A landscape with many valleys, sampled at points; each row gives a point and its height.
From any point a ball takes the steepest step (drop divided by distance) to one of its 2 nearest points. It stops when none of these is lower. Distance is the straight distance between rows; heights are no part of it.
makig h=228: [  0  17  -9   9  -1  -1  -8  -1   5   3  -2  15  -8  16   8  14   8   8
  -7   1   3  -4  -9  -8   1  -6   7  -5   6  10  -4 -10   4 -10 -14  -1]
rar h=608: [  1  19 -11  -1   0   5   0 -11   0   2  -1  25  -1  -1   7   6   2   4
  -8  -1  -6 -11 -14  -2   7   1   2 -10  16  11   0 -11  12 -13 -21   6]
Tager h=234: [  0   4  -8  -8   8   6  -8   3 -11  13  -1  -2  15   0  -8   4   9   4
   9  -3  -2   0   4  13   1   1  -8  -9  28   3  -4   0  -4  -4  -9 -11]
seb h=309: [  2   6  -9  -3  -6   3   0 -15  -4  -2  -4   1   1   1  -5   0   4  -2
   3  -2 -18  -8   3   8   8  -3  -2  -4  -7   2  -6 -11   2 -13 -28  -6]
mib h=293: [ -7   6  -8   6  -1  14  -7   8   9   8   0   1  -4  10   1   8   4  -9
   4   8   4   3   3   3   0   5   6 -14 -21   4   7  -8   3  -6 -13  -2]
Bev h=341: [ -5 -14  21   6  11  -6   6   8   3   3   6   4   6  -9  -2   8   3   3
  -3 -10   0   9  19   2  15   2 -16   0   4   2  -8   9   2   1   8  -3]
sunef h=211: [-12   1  19   6   0 -10   7   3   4 -17  -6  11 -10   5   7   2   8   7
  -4 -11   3  -5  -7 -17  -2  -8  17  20  23   8  -5  -4  -6  -5   6   1]
Kilef h=568: [-11   5 -22   5   1  11   2   9   5  13  -3   7  -4  14   3  -5   0  -8
  -7   9   8   0  -5   2  -2  11  12  -7  15   5  -1   3  -4  -2   6  -7]
nede h=179: [ -6   1   0   5  -2 -10  10  -3  11 -10  -7   7 -13   8  11   0   3   1
  -2  -3  10  -2  -8 -11  -6  -6  16  10  20   4  -1  -1  -5  -4  14  -2]
kebor h=755: [  3 -15  -2  16   7   3  -8   9   6   4  -3 -14   1  -7   6   1  -3  -8
  -8   6  11  18   3   8   2   5  -5   3   7  -4   8  17   3  16  13  -6]
tuzo h=357: [ -5 -12  -6   1   0  14  -5  11   6   0  -1 -10 -13   0   3   1  -2 -17
   8  11  10   0   8   5 -11   0  10  -2 -12  -2  16   0   0   5  -4 -11]
bolav h=185: [  1  16  17   6  -3 -10   7 -12   6  -7   7   6  -6  -2   0  15  -8  -1
   0  -3   7  -4  -9 -17  -4  -5   6   0  -2  -2   5 -11  -3  -7  12  14]
zetos h=450: [-12  12 -12   0  -2   9   2  11  -3  14  -3   4  16  13  -5  -3   0  -3
   5   9   4   2  -7  14   3  22 -13 -30 -15   2   6  -6   0 -10 -18   7]
teg h=57: [  6  -9  -8   2  -3   6  -2   1   2   9   4 -14  -9  -3   2  -4  -8 -12
   7  15   6  10  -4   3  -4  17  -7  -6 -26  -8  15  -5   1  13  -2  -6]
kuvi h=474: [ -4   8 -22  -7   0  10   2  11 -11  14  -5  11  14  10  -3  -1   5  -1
   6  10   4  -5 -15  14  -1  19  -8 -21  -5   5  -3  -7   0  -8 -21   4]
vazog h=641: [  3  14  -2   1   2   6  -8  -9  -5   1   9   5   0   1  -2   9  -1  -1
   6  -1  -6  -5   3   1   4  -8  -9 -11  31   5  10  -9  -8  -5  -9 -13]
rokib h=151: [-14 -14  25   0   6  -7   5   7  -2 -11   5   3   2 -12  -2  -2   9  11
  -2 -22  -5   4  14   6  17  -6  -1  13   2   0 -12  15   1  -1   0  -4]
mun h=564: [ -7   7 -11  -9  -1  15  15  -3  -5   9  -5   9   0   6  -6 -11   1 -11
  -1   1  -7  -9   0   6   2   5  11  -5  -1   3  -4   1   3  -8  -2   7]
likov h=110: [ -6  -2 -12   3 -10   1   6   2   4   8   3 -10  -5   9   2  -6  -7  -9
   7  17   5   7  -5   7   1  21 -13 -19 -27  -3   9  -7   0   0 -10  -4]
Nid h=658: [-14  -7 -18   8   1  12  -8  18  -6  12 -12  -7  12   8 -10 -11  -4 -12
  -3  13   7   4  -1   9  -8  14   5  -5   1   1   6   7   5  10   5 -10]
suk h=66: [ -3  -2  10   3   2 -11  -1  -1   0  -5  -5  -1   6   3  -3  -3   4  14
  -9  -8  -8   0  -2   2   3 -11   8  20  13   1 -14   4   1  10   0  -3]
Viko h=257: [ -1 -12  27 -12   0  -5  -4  11  -8 -22  12   2  -3 -21   4  -4   2  18
   7 -21   3 -10   2 -13   2 -12  -9  11   4  -2   6  11  -9  -2  14   2]
bim h=112: [ -9  -4  22   2   8  -7  -3  10  -4  -5  -1   2  12  -7  -4  -1   6  16
  -9 -15  -5   6   6   1  13 -10  -2  11  13  -1 -15  13   3   4   7   1]
vuri h=433: [  9 -20   4   1   0  -1  -8   5  -3 -14  -2  -8  -3 -10   3  -9   7   2
  -3  -1 -10   5   8   1  -2  -6   0  15 -15  -7  -1   6   4  16  -3   2]
konu h=463: [  4  -4   9  -1   5   1   5   6   9  -4  -3  -5   0  -7   1  -4  -5  -6
 -11   2   2   7  -3  -4  -2  -4   5   9  -1  -9  -5   9   3  11  20  12]
ses h=380: [ -4   6   0   7   0 -11   0   0  13   7  -7   0   6   5   2   2   0   7
  -7   6   4   6  -6   1   3  -1   5  -3 -18   1 -11  -2   7  -4  -6  11]
suno h=168: [  9   1  10   3  -1  -5  -8  -5   1  -5   9  -4  -1   0  -2   7  -6   1
  -5   2  -2   3   1  -9   1 -12  -5   6   2  -6   2  -4  -3  11   9   3]
mopet h=746: [  4 -18  10  17   6  -3  -3  11  10 -10   4  -9  -6 -20  12   5  -1  -2
  -6  -3   9  18   2   3   3   2  -8   7   7  -5   8  20   1  15  16   4]
Tudut h=670: [-15 -11 -19  10  -1   3  -6  12  -1   7 -11  -7  -1   7  -3  -7   2  -7
  -6   8   4   4   2  13  -4   4  13   6   0   1  -3   8   6   7   1 -13]
lerip h=347: [ -5  -4   6  -1  -4  -7   5   5  20  -6  -4   1 -10  -3   9   3   3   3
   0   1  12  -2  -5  -6  -4  -2  13   6 -25   3  -4   1   3 -11  -4  12]
zad h=510: [  8 -10  -3 -16  -1   6  10  -5  -8  -3  -3  -5  -1  -5   2 -14   0  -1
   5  -7  -7  -5  11  -3  -4  -2  -1   5 -22  -5  -1   3   2  -1   2   8]
guza h=102: [  5  19  -3   3  -5 -10  -8 -15 -15  -5   0  13   8  -4  -8   8  -5  13
  -4   3 -12 -16  -9   1   2 -10  -8   2  18   6 -10 -10   6  -8 -18  -1]
zod h=271: [  3  14  -5   6  -1  -6  -3  -9   2   4   2   6  -3  11   1  11  -5   1
  -4   4   9  -2 -12  -7   0  -9  -2  -6  13  -1   2 -10  -6   3   5   1]
Pem h=600: [ -1   9 -18   2   0  -7   3  -2   4  11  -9   7   4  12   2  -2  -2   8
 -10  10   8  -1 -19   4  -2   1   3  -4   4   1 -11  -4   1   1  -3   0]
Makip h=335: [ 14  -2  -2  -3  -2   1   1 -12   1   9  15 -10 -12  -4  -1   5  -8  -6
   7   1   4   7  -3  -3  -3   6  -8  -2   0 -12  14  -6  -9  11   9  -7]
Fafel h=700: [  3 -10  -5  -9  -3   4  10   5  -2   3   1  -6  -6  -4   1 -11  -7  -8
  10   4   4  -2   0   0  -6  16  -3  -9 -37  -4  10   1   4  -4   1   8]
nimo h=586: [  1  -5 -16  -1  -2  -1   2  -1   2  11  -6  -4   5  10  -1 -15  -4  -1
  -3  13  -5   6  -6   6  -2  11  -2  -1  -3  -4  -5   1   3  14   8   1]
Manug h=60: [  4  17   6  -1  -4  -4  -8 -10 -22  -6   4   3   8  -6 -11   2  -6  11
  -4  -4 -18 -13   5  -1   1 -16 -13   6  15   4 -13   0   0  -6 -12  -5]
Febob h=371: [ -7 -16  10   9   8   5   0  10   9   4   7  -7  -4  -9   2  13   3 -11
   4  -3  13  13  14   5   6   5   1  -5  10  -2  13  10  -6   1  11 -11]
Vokat h=401: [ -7 -23   6   6   8   5   3  12   4   3  -2 -10   4 -14  -1  -1   1 -15
   9  -1   7   6  24   8   2  16   2  -5  -1  -1  12  13   2   1   9  -7]
Sesa h=278: [ 14 -18  13 -13   2   2  -8  11  -2 -17   7  -3  -5 -21   6  -6   6  17
   4 -12   0  -8   0  -6  -3  -5  -8  12  -5  -7   6  10  -4   8   9   2]
runan h=533: [  1  14  -6  -8  10  18  -5  14  -3  11   2  12   5   5  -4   8   9  -6
  -1  -2   3   1  -4   0  -3   3   7 -11  25   3  -6   2  -2  -6  10   2]
rili h=629: [ -1   2  -2  -1   7   7  -5   8  -2   6 -11   0  10   6  -7  -2   4  -1
  -8   6   0   0  -2   4  -2  -7   7   4  -5  -2 -10   4   6   7   2   6]
zupo h=694: [ -6  -5  -7   9  -5  -5   0   5  17  -5  -6  -3 -14   3  12   1  -1  -6
  -9  13  18   6 -11  -4  -7  -6  11  11 -12   4  -2   0   2   2   4  -3]
fuf h=287: [ -2  -2  16   1  -5 -10   6  -1   7 -15  -4   5  -8   1   7   3   8  10
  -2  -4   5 -12  -4 -12  -1 -11  14  21  -9   4  -9  -5  -2  -6 -10   8]
pidat h=235: [ -7  -7  23  -5   0  -6   2   5   2 -15   9   2  -7 -13   2   2   3   5
   6 -18   3  -1   6  -9   2 -13  -2   7  14  -1   1   7  -7  -4  13   3]
zezig h=258: [-10   8 -10   5  -8  -3   9   2  15   9   6   2 -13   9   8   0  -6  -6
   0  11  15   3 -10   2   3  13   1 -16 -15   6   3  -5  -2 -11  -2   3]
meb h=730: [ -1   6   5  -6   4  13   6   1   0   3  -2   0   6   2  -4   0  -2 -13
  -3   3   4   1   5  -5   1  -4   6  -6 -24  -3  -1  -1   4  -5   4  14]
gik h=379: [ 19 -23   2  -9  -1  -6  -8   2   5  -6   7  -8 -12 -13   4  -3   3  13
  15  -7  -1   0   5   2  -9   6  -8   5   2  -4   4   5  -7   4  10 -12]
rodem h=204: [  4   7   9   9 -12 -27   3 -20  -7 -20   0   6  -7  -1   7  11  -6   8
   6   3  -3 -14  -7 -16  -7  -5  -7   7   9   4   7 -10  -5  -3   4   3]
Tem h=398: [ -4   0  -6  -6  -1  15  10   0  -3  12   2  -8   3   6  -6 -10  -9 -20
   7  10   3  -1  -1   2  -3  18   1 -10 -12  -5  12  -3  -2   8   5   1]
tor h=522: [  1  17  -9 -12   6  17  -4   3 -16  12  -4   1  22   5  -8   2   3  -2
   5   1   0  -6   1   6   0   4  -7 -18 -13   2   0  -9   3 -10 -15   7]
mumu h=148: [ -2  -2   9   7  -3 -25   5 -10   2 -14  -6   3 -10   3  11   2   1   8
   1  -2  11  -5 -10 -14  -9  -9   4  13  19   3   4  -5 -11   0  12  -3]
lenaz h=358: [ 19 -12   3  -3  -4  -3  -9  -7   0  -3  16 -12 -13 -11   2   2  -4   3
  14  -2  -5   8   4  -5  -4   5 -11   1   5  -6  11  -3 -10  10   7 -13]
peto h=654: [  7  10   3 -14   2  10   8 -18 -10   3  10  -5   2  -5  -2  -4  -9  -6
   7  -5  -8  -4   9  -4   0  -5 -10  -5   0  -3   6  -5  -4  -2   2   4]
kor h=624: [  3  20  -8  -4   2   8  -8  -7 -11   2   4  19   3  -4  -1   8   0   1
  -1   0  -7 -11  -8   0   2  -7  -7 -14  28  10   2 -10   5  -7 -17   0]
Punu h=454: [ 22 -22   6  -1   2   3 -13   8 -10 -15   3  -4  -5 -17   5 -16   9  10
   2  -8 -18  16  15   1  -1   2  -1  12 -10  -2   2   4   0  14  -2   1]
gozel h=156: [ 12   2   9  -6  -6  -8  -1 -11 -10 -13   4  -2   2  -5   1  -7  -1  15
  -6  -8 -18  -3   9  -8   5 -10  -3  17 -18  -1 -13  -3   0   0  -6   5]
desem h=105: [  6  13   7  -5  -2  -5   1 -17 -18 -11   1  -1   7  -4  -8  -7  -1  16
  -7 -10 -22  -8   3   1   6  -9  -2  16   3   4 -16   2   2  -2 -11  -2]
Zopep h=430: [ -9 -15  12   0   9   6   7   8   0   4   0  -2   3  -9  -3  -1   6  -9
   9 -11   0   3  27   9   7   6   0  -2   3   3   2  10   0  -7   4  -5]
Zuz h=109: [ -3   2  -6   2   0 -12   3  -9   1   0  -8  -3   0  10   1  -3   4  13
 -11  -4  -2  -1 -10   9   1  -1  12  14  13  -1 -17   2   1   6  -5 -11]
Tepa h=620: [  9   9  -4   0  -7 -16   5 -19   2   0  -1   5   4   2   1  -4  -5  10
  -1   2 -13  -4  -5  -3   4   1  -7   2   1   1 -10  -9   3  -3  -9   7]
ren h=329: [ -4   1  -6   6   4  16 -11   8   5   8   1  -3  -5   9   1   9   1 -15
  -2  12   9   4   0   2  -3  -4   6  -5  -8  -1   9  -3   1   7  -4  -9]
dudum h=515: [  2  13  -3  -1   7  20  -8  12   6   9   1   6  -2   9  -2  15   3 -12
 -10   4   9   7 -12  -2  -3   0  11  -7  11  -2   2   1  -3   0  13   0]
tikab h=404: [  3 -19  -4  -4  -6  -9   1  -4   8  -6   1  -4 -15  -4   4  -2   6   5
   8  -7   3  -4   4   4  -4  -3   0  10   7  -1   0   5  -5  -2   0 -13]
bop h=615: [  1  12  -8  -5   6   1  -2   6  -4   9  -9   9  10   7  -5   4   5   7
  -6   2   4  -3 -15   4  -4  -6  11   1   8   2 -17   0   4  -1  -2   5]
zaveb h=421: [ -6 -15  11   5   1 -15  12   3  14  -5   0   2  -4 -10   7  -1   4   3
  -3 -11   9   6   8   1   4   2   5  10  15   0  -7  13  -1  -2  19   0]
Kunev h=134: [ 18  -1   1   6   0  -6  -9  -5   6   1   9  -2  -4   0   6   0  -7   5
  -5   8  -3  12  -4  -9  -2   0  -5   6 -10  -6   1  -4   2  19   9   6]
zel h=408: [  3 -15  -7   1  -3   2  -6   5  -2  -4  -7 -10  -1   0  -3  -7   2  -7
   2   6  -7   2   7   3  -6   0  -1   5 -26  -8   4   0   8  10  -9  -4]
nuba h=739: [ 12 -22   3  11   5   8  -5  16   2 -10   0 -14  -9 -25  10  -1  -2  -6
   2  -2   3  13   3   7  -6  12  -6   7  -4  -8  16  20   3  19  10   6]
Nosuf h=176: [ -2   7  16   4  -9 -18   1 -12 -13 -22   4   6  -7  -5   0   3  -7   9
   4  -5 -10 -16   1 -17  -1 -14  -6  13  14   5   1  -5  -6  -4   2   2]
Tuva h=584: [ -6  12 -17   6   2   2   5   8  11   7 -10  11  -5  15   9  -3   0  -2
 -13  10  12   1 -16  -2  -2   6  16  -1   8   5 -12  -3   0  -5   6  -2]
Fibo h=424: [ -9   9  -5  -2   1  16   4   9  -5  16  -2  -1  14  12  -8  -5  -6 -14
   4  14   9   0  -7   6  -1  24  -7 -20 -18  -4  10  -6   2   2  -2   4]
Nisi h=120: [  2  -2  20  -2  -1 -18   5  -4   1 -19   3   3  -9  -7   7   6  -1   7
   5  -7  10 -10 -10 -19  -9  -7   2  12  10  -1   7  -5  -8   1  20   5]
rufeg h=567: [  5  -2  -9 -11   2   5   1  -4  -9  12  -6  -6  14   6 -10 -15   1   0
   4  -1 -14   4   5   8  -1  11  -9   0   1  -5  -5   1   4  11   3   0]
Basun h=526: [  2   1  15  -6   5   7  -8   1 -12   0   6  -7  10  -4  -6  -2  -1   2
   0  -6 -12   2  16  -1   4 -17  -8   3   4  -3   1   3  -3   6   3  -3]
bov h=317: [ -6  -3   5   1  -2  -3   9   4  12  -8  -9   3 -10   0   6  -3   7   3
  -7  -1   6  -6  -6  -2  -3  -4  25  18 -12   2 -11   1   1  -2  -3   8]
tener h=385: [ -4  -5 -12  -3  -7   0   7  -5   5  -1  -2   2 -11   5   1  -3   5  -4
   4  -2  -2  -6   2   6   0  -5  10   6   3   1  -4   1  -1  -4  -8  -8]
Tepo h=265: [ -1  16   6   1   5   1   8  -2   8  -2  -6  12   1   7   2   4   2   2
  -8   0   1  -3  -8 -11  -1  -9  14   4  13   2 -10  -6   0  -8   8   9]
vebos h=637: [ 15  11  -4  -6  -4  -3   3 -21  -6   2   8   0   5  -3  -2  -3  -8   2
   2   2 -16  -1   4  -4   4   0 -17  -5  -3   0  -3 -11   0  -2  -8   6]
misok h=303: [-14  12  -8   5 -10  -1   7   2  13   8   5   1  -3   6   3  -4   0  -1
   2   3   2   8  -7  10  10  14  -4 -27  -9   5   9  -1   0 -18 -14  10]
tol h=205: [ 10  -5  -1  -3  -7  -6  -4  -9  -5  -8  -2  -6   4  -2  -3  -2   5   7
   0  -4 -16  -1  10  -2   5  -6  -3   6 -27  -2 -11  -4   1  -4 -15   2]
Podov h=384: [ -2 -22 -11   0  -4   7  -2  13  -2  -4  -8 -11  -7  -3  -2 -12  -5 -15
  10  10   2  -3   6   3 -12   9   5   1 -23  -5  11   2   7   9  -4  -8]
Litu h=217: [-10  11 -21   9  -4   5   3   2   6  14   3   5  -5  15   8   1  -4  -4
  -2  15  14   5 -11   9   2  14  -9 -20 -10   4   6 -10  -7  -5 -12  -7]
dufil h=273: [-3 -4 -6  0  5 -5 -6  2  0 14 -3 -2 10  4 -6  2  5  5 -2 -3  1  6  4 11
  3  0 -7 -4 23  0 -8  8  0  2  4 -7]
Ziso h=297: [  1  25   7   1   3  -5   7 -10   1  -1  -5  17   6   2   2   7  -2   7
  -7  -2  -2 -10 -12  -9   1  -8   4  -4  14   9  -8 -10   6 -13  -3  13]
zuga h=427: [ -8 -17  -7  -2   2   8   6   8   1   7   0 -11  -2  -7  -4 -11  -7 -18
  12   4   3   2  14   6  -7  18   5  -6  -1  -2  12  10  -3   3  11  -8]
Sifa h=368: [  4  -5   0  -6   5  11  -1  -4  -3   7   4 -12   4   2  -4  -5  -2 -13
   7   4  -2   3   9   4  -2   4  -4  -5  -4  -7  11   0  -3  10   5  -4]
Piv h=682: [ -9  -8 -10  10   1   1  -3  11  10   0 -15   0  -4   4   3  -4   1  -6
 -13  12   7   4  -6   5  -3   0  18  12 -11   1  -9   7   8  11   1   0]
sul h=551: [ -8   5 -15  -4   8  11  -1  11   1  15  -7  10   7   7  -4  -4   6  -5
  -2  -1   2   0  -2   9  -2  12  12  -7  22   6  -8   8   0  -6   9  -2]
kozu h=745: [  0   2   1 -11   8  22   4   1 -14   6  -6  -8  17   6  -3  -5  -2 -14
  -3  -2   1   0  12  -2  -1  -3   1  -7 -18  -5   8  -1   3   0   5   7]
Gomu h=370: [ -7  -9   8  10   7 -11   7   0   6   7   4   5   2   1   0  12   2   2
  -2  -7   9   9  15   3  12   3 -12  -4  16   6  -7   7  -1  -5   8 -11]
Bip h=193: [  0   6   1   1   5  -9 -11   4 -16   5   5   5  11  -1  -8  11   4  15
   5  -7  -3   0   0   6   1  -9 -10  -5  34   8  -7   3  -6  -5  -6 -12]
Neziv h=721: [  4 -15  -5   6   2  13   1  11  -9  -2 -10 -11   8  -3  -3 -16 -11 -18
  -2   6  -1   6   6   0  -9  12   1   2 -19  -8  14   8  14  16   7   9]
toduk h=196: [ -9 -11  14  -8  -1   0   6   4  -1 -10   4   1  -8  -8  -2  -3  10   4
   6 -18  -5  -5  14   3   4 -11   6  12   7   2  -4  11  -5  -9   0  -5]
kot h=407: [  2   6   6   5  -1 -12 -10  -2   5   1  -3  -1   8   6  -3   8   1  10
  -9   5  -2  -1  -2  -4   4 -10  -1   8 -15   1 -11  -4   5   3 -10   5]
pemep h=350: [ -3   8  -6  -5  -3   5   5 -12  -3  -3  -2   8  -6   5  -4   0   8   1
  -2  -7 -11 -10  -2   6   5  -5  11   4   4   8  -6  -3   4  -9 -17  -1]
Dig h=687: [ 15  -7  -3 -16  -3   0   6  -3   1   1   7  -5  -5  -9   3  -4  -5   7
  12  -6   2  -4   0  -3  -4   9 -10 -11 -32  -3   6  -1   0 -10   0   9]
lat h=713: [ -3   2   1  -3  -2   7   8   1   5   7   6  -7  -3  -1   0   2  -6 -10
   4   2   8   6  -1   0   3  10   1 -15 -33  -3  11   0   3  -8   2  11]
mus h=589: [ -2  18 -12  -8   4  11   9  -4  -1  11  -3  18   4   4  -1  -1   3  -2
  -4   2  -5  -9 -11   4   4   3   4 -10  11   7  -6  -5   7 -11 -11   9]
popug h=416: [ -1 -21 -10 -10  -4   2   6   4   0   1  -5 -10  -6  -7  -1 -14   3  -6
  14  -3  -4  -5  13   9  -9   9   5   2  -6  -3   4   9  -1  -2   1 -10]
nul h=152: [ -4   7  -2   9  -2 -19  -2 -15  -7 -10  -7   6  -2  11   0   5   6  16
 -10  -7  -1  -6 -12   1   3  -7  10  15  26   7  -6  -3  -4  -2 -11 -15]
lubor h=655: [  1  13   8   4  -2  -2  -2 -13  -8  -3  14   3  -6   0  -5  14  -7  -2
   5  -4  -1  -3   1  -8   1 -10  -6  -4  25   0  13  -8  -8   1   6  -7]
dubet h=143: [  0  23  -2  13  -5 -22  -9 -11  -6  -6  -4  17  11  -1   1  14  -2  17
  -6   3  -4 -14 -15  -4   1  -5   0  -1  12  11  -7 -14   8 -17 -22   3]
Kif h=711: [ -2 -12  -5   1  -1   5   9  12   0   0  -4  -5   1  -3  -1 -11 -11 -14
  -1  10   6   3   0   0  -8  12   4  -2 -33  -6   8   5  10   5   8  13]
gipa h=328: [  2  25   3  -6   4   3  -2  -3 -12   3   3  12  12  -1  -7   8  -3   8
  -4  -2  -3 -11  -5  -5   0 -13  -4  -7  10   6  -9  -5   2 -11  -4  10]
resav h=486: [  5  -3   3 -12  -1  -2  11  -6   3  -1  -3  -1   0  -2   1 -11  -2   3
  -1  -4  -3  -3   0  -5  -1  -6   5  10  -8  -3  -9   2   3   3   9  11]
Tugep h=307: [  1   4 -10   0   6   8 -13   4   0  13   2  -3   6   9  -4   5   1  -2
  -2   6   9   5  -3   5  -1  -2  -4  -8  18  -3   3  -1  -7   7   3  -9]
sen h=603: [ 10   1 -10  -2  -4 -11   5 -12   8   7  -1   2   0   6   5  -9  -5   6
  -2   7  -7   7  -7  -2   1   8  -6  -1  -9  -3  -9  -7   4   6   1   7]
novo h=238: [  1  14  -1  10  -7 -15  -2 -18  -2  -9   2   9  -4   7   2  13  -2   5
  -2   4   1 -10  -6 -11   1 -10  -4  -2  12   6   4 -14  -2  -7  -5   0]
bem h=237: [-14 -10  19   1  -4  -8   0  12   3 -20   2   6 -12  -1   6   1  14   9
  -2 -15   4  -2  -1  -8   4 -12  13  22  15   5  -3   7  -6  -3  -1  -4]
dege h=225: [ -2  19  10   2   1  -1   9  -5  16  -1   1  11  -4   4   4   9  -2  -2
  -5  -1   7   2  -9 -15   2  -4   8  -7  -5   1  -4  -8   1 -13   7  17]
pepez h=671: [ 10   1   3 -15  -2   5  10 -10   2  -2   9  -2 -10  -6   1   3  -5  -4
  10  -5   4  -7   0  -6  -5  -4  -3  -5 -13  -5   7  -1  -4  -7   6   8]
dutof h=224: [ -3  -4  25   8  -1  -8 -15   9  -9 -14  12  -2   7  -6  -2   2  -7  10
  -6  -6 -10   4   4 -11   7 -17 -12  10  12  -3   0   9  -5  11   9  -2]
teze h=499: [  0  14 -13 -13   8  20  -6  15 -11  16  -3   8  13   8  -5   4   7  -7
   7   6   5  -4  -6   5  -7   9   1 -17   1   5  -3  -7  -1  -5 -10   6]
dovev h=190: [ -1  15 -11  10  -4  -6  -6  -9  -2  -6  -6  16 -10  14   7   9  10   9
  -9  -3  -2  -7 -10  -7   3  -7  12   7  23  11  -2  -9   2  -8 -17 -11]
zusig h=482: [  1   7   2  -1   3   4   4   1  12   5  -1  -1   1   3  -1   3  -7 -10
 -13   9  11   7 -12  -4   0  -1   5  -2  -3  -7  -3  -1   0   5  18  10]
povaz h=195: [ -3  17  -2  11  -8 -11  -9 -11   5   0   3  10   5   2  -1  11   1   9
  -3  -2  -6  -7  -2   0   7  -4  -1 -12   2  11  -1  -9   4 -20 -25   4]
keso h=538: [ -4  -1  -7 -13   2  13  15  -8 -11   1  -5  -1   1   1  -3 -12   3  -8
   2  -8 -10  -8  12   5   1  -3   8   1  -9  -2  -2   3   3  -9  -2   3]
paz h=396: [ 10 -11   4 -10   4  13   0   2   0   3   7 -14 -10 -11  -1   1  -5 -10
  13   2   8  -2   0   0  -7   4   2  -3 -17 -11  17   2  -4   9   5  -4]
nosem h=249: [ -2  11  -5   8  -4   1  -8  -3   9   4   4   5  -3  11   0  13   4   0
  -1   5   2   1   0  -2   3  -5   1 -11  -9   5   1  -9   0  -9 -18   0]
tebi h=443: [  1 -15   6  -4   2  -3   5   4   8   0   1  -5  -4  -9   1  -7   2  -2
   2  -7   0   5   8   3   0   2   3   6   5  -5  -2  15  -1   4  20   4]
vifo h=478: [  1  -1  -2  -6  -1   6  -3  -7 -10   0  -1  -7   7   0  -9  -4   7   0
   5  -7 -20  -2  14  12   4  -5  -2   2   7   0  -5   0  -4  -1 -14 -14]
zudav h=397: [ -2 -11   6   6   0 -20  10  -9   7   0   1   3  -2  -4   2   1   4  11
  -1 -14   0   6  11   4  10   5  -7   8  19   4 -10   9   0   0  10 -10]
kize h=147: [  6   5  24  -2  -4 -13  -2  -6 -10 -20  15   3  -7 -11   1   5 -11   7
   4  -9  -3  -8   0 -20  -6 -10  -7  11   3  -2   6  -3  -7   4  17   9]
Movu h=304: [  2   9  -7  -1  -3   4   5 -13   5   9  11  -1  -8   7   0   8  -6 -10
   2   7   8   0  -6   1   0   1  -4 -11   4  -5  11  -9  -7   4   2   0]
poto h=504: [  9  -7   8  -8  -2   4  -4  -5 -13 -11   4 -14   4  -9  -3  -8   2   5
   5 -10 -22  -1  19  -1   4 -11  -8   6  -3  -2  -3  -2  -7  -1  -7 -12]
Dun h=731: [  7 -19  -1  13   7  13  -6  13  -5  -9  -9 -12   2 -15   5 -11  -1 -10
  -2  -1  -8  11  11   6  -6   8  -3   7  -8  -7  15  14  12  20   3   7]
vezi h=150: [ 11   2  12  -2  -4 -16   5 -10   9 -10   7   2 -13  -8   5   9  -8   8
   5  -3  12  -5 -14 -17 -10  -1  -1   5  -9  -6   5  -7  -2   1  16  14]
Dep h=446: [ -4 -15  -8  -6   0   5   5  -4  -2   2  -5 -11   4   0  -6  -9   5  -7
  12  -5 -12   2  17  12   1   7   1  -1   5  -2   2   4  -2   0  -6 -15]
numo h=198: [ -1  -8  16   9  -1  -9  -8   4   3 -14   4  -4  -1  -4   5   4   2   7
  -9   0   2   5  -3  -9   2 -15  -4  17  12  -5   2   4  -3  14   8   1]
Tikiz h=164: [ -4   2 -16   3  -8   4   4  -4   8   6   1  -3  -1   8   2   0  -1  -7
   7  11  -2   1  -2  10   4  12 -12 -22 -14   1   6 -14  -5  -9 -23  -7]
zitod h=498: [ -4  12  -7   6   3  13  -2   9  10  10  -2   1  -3   8  -1   8  -8 -12
 -15  16  19  11 -18   0  -2   6   9  -7  -3  -5  -1  -1  -1   3  15   0]
Dok h=345: [ -7   8  -4   3  -8 -17   6  -4  16   7   1  -4   2   4   5  -8  -3   7
   1   0  -1   9  -6   6   8   9  -3 -14 -16   1  -1   0   5 -12  -8  13]
Binek h=308: [ -1 -12   7   2  10  -2  -5   5  -1  13  -1  -4  17  -3  -6   0   5   3
   1  -5  -4  10  17   9  10  10 -13  -2   9   2  -6  10   5   7   7  -7]
nomo h=223: [ -1   6  15   6   2  -9 -18   8 -14  -5  11   1  11   1  -9  12  -4  14
  -1  -4  -7   0   1  -3   3 -18 -13   2  25   3  -4   4  -4   3   3  -8]
dabu h=256: [  8  -5  -9  -5  -8   2   0  -7  -4  -4  -5  -9   3   2  -4  -5   3  -4
  10   1 -14  -3   9   3   3   3  -7  -6 -26  -3  -1 -11   1  -9 -19  -5]
mer h=545: [  1   7 -11 -12   0  13   4  -4 -13  12  -7   0  18   7  -9 -11   1  -5
   7   6  -9  -4   1   8   0  11 -11 -10  -9  -1   1  -6   2   0 -11   3]
fanot h=261: [ -5 -13  13  -3  -7  -8  -5   8   5 -21  -1   4 -14  -2   6   5  10  10
   2  -4  11 -11  -7 -12  -6 -15   9  22   0   2   0   2  -5   0  -4  -1]
vigin h=645: [ -7 -10  -4   5   6   8  -7  15  -3   7 -14  -6  15  -2  -9  -8   0 -10
  -7   6   1   8   3  10  -4   5   5   3   1  -4  -1  15  11  12  12   3]
Tik h=339: [ -4   1   6   4  11  12  -9   9   1  11   5  -9   6   3  -4  10   5  -9
   4  -1   7  11  12   7   4   1  -2  -8  16  -2  12   4  -5   3   6 -14]
mes h=96: [  8  -6  -9   8  -2   1  -5   0   6   4   3 -10  -8   0   7  -2  -8  -7
  -4  15   8  15 -10   0  -4   8  -7   1 -18  -6   6   1   4  18   7   0]

For each start below, name the point where the ball stops.
vazog -> Bip
vigin -> Bip
peto -> Sifa
zel -> suk
Punu -> suk
tener -> Manug
ses -> teg
dudum -> Bip

Call two points neighbours if one is among the 2 nearest of the other. Go from one point of each pair to the other, from neighbour to neighbour, staying as low as possible. Name the highest point that can't be avoided.
Vokat and popug -> zuga
Manug and suk -> nosem
teg and Bip -> dutof
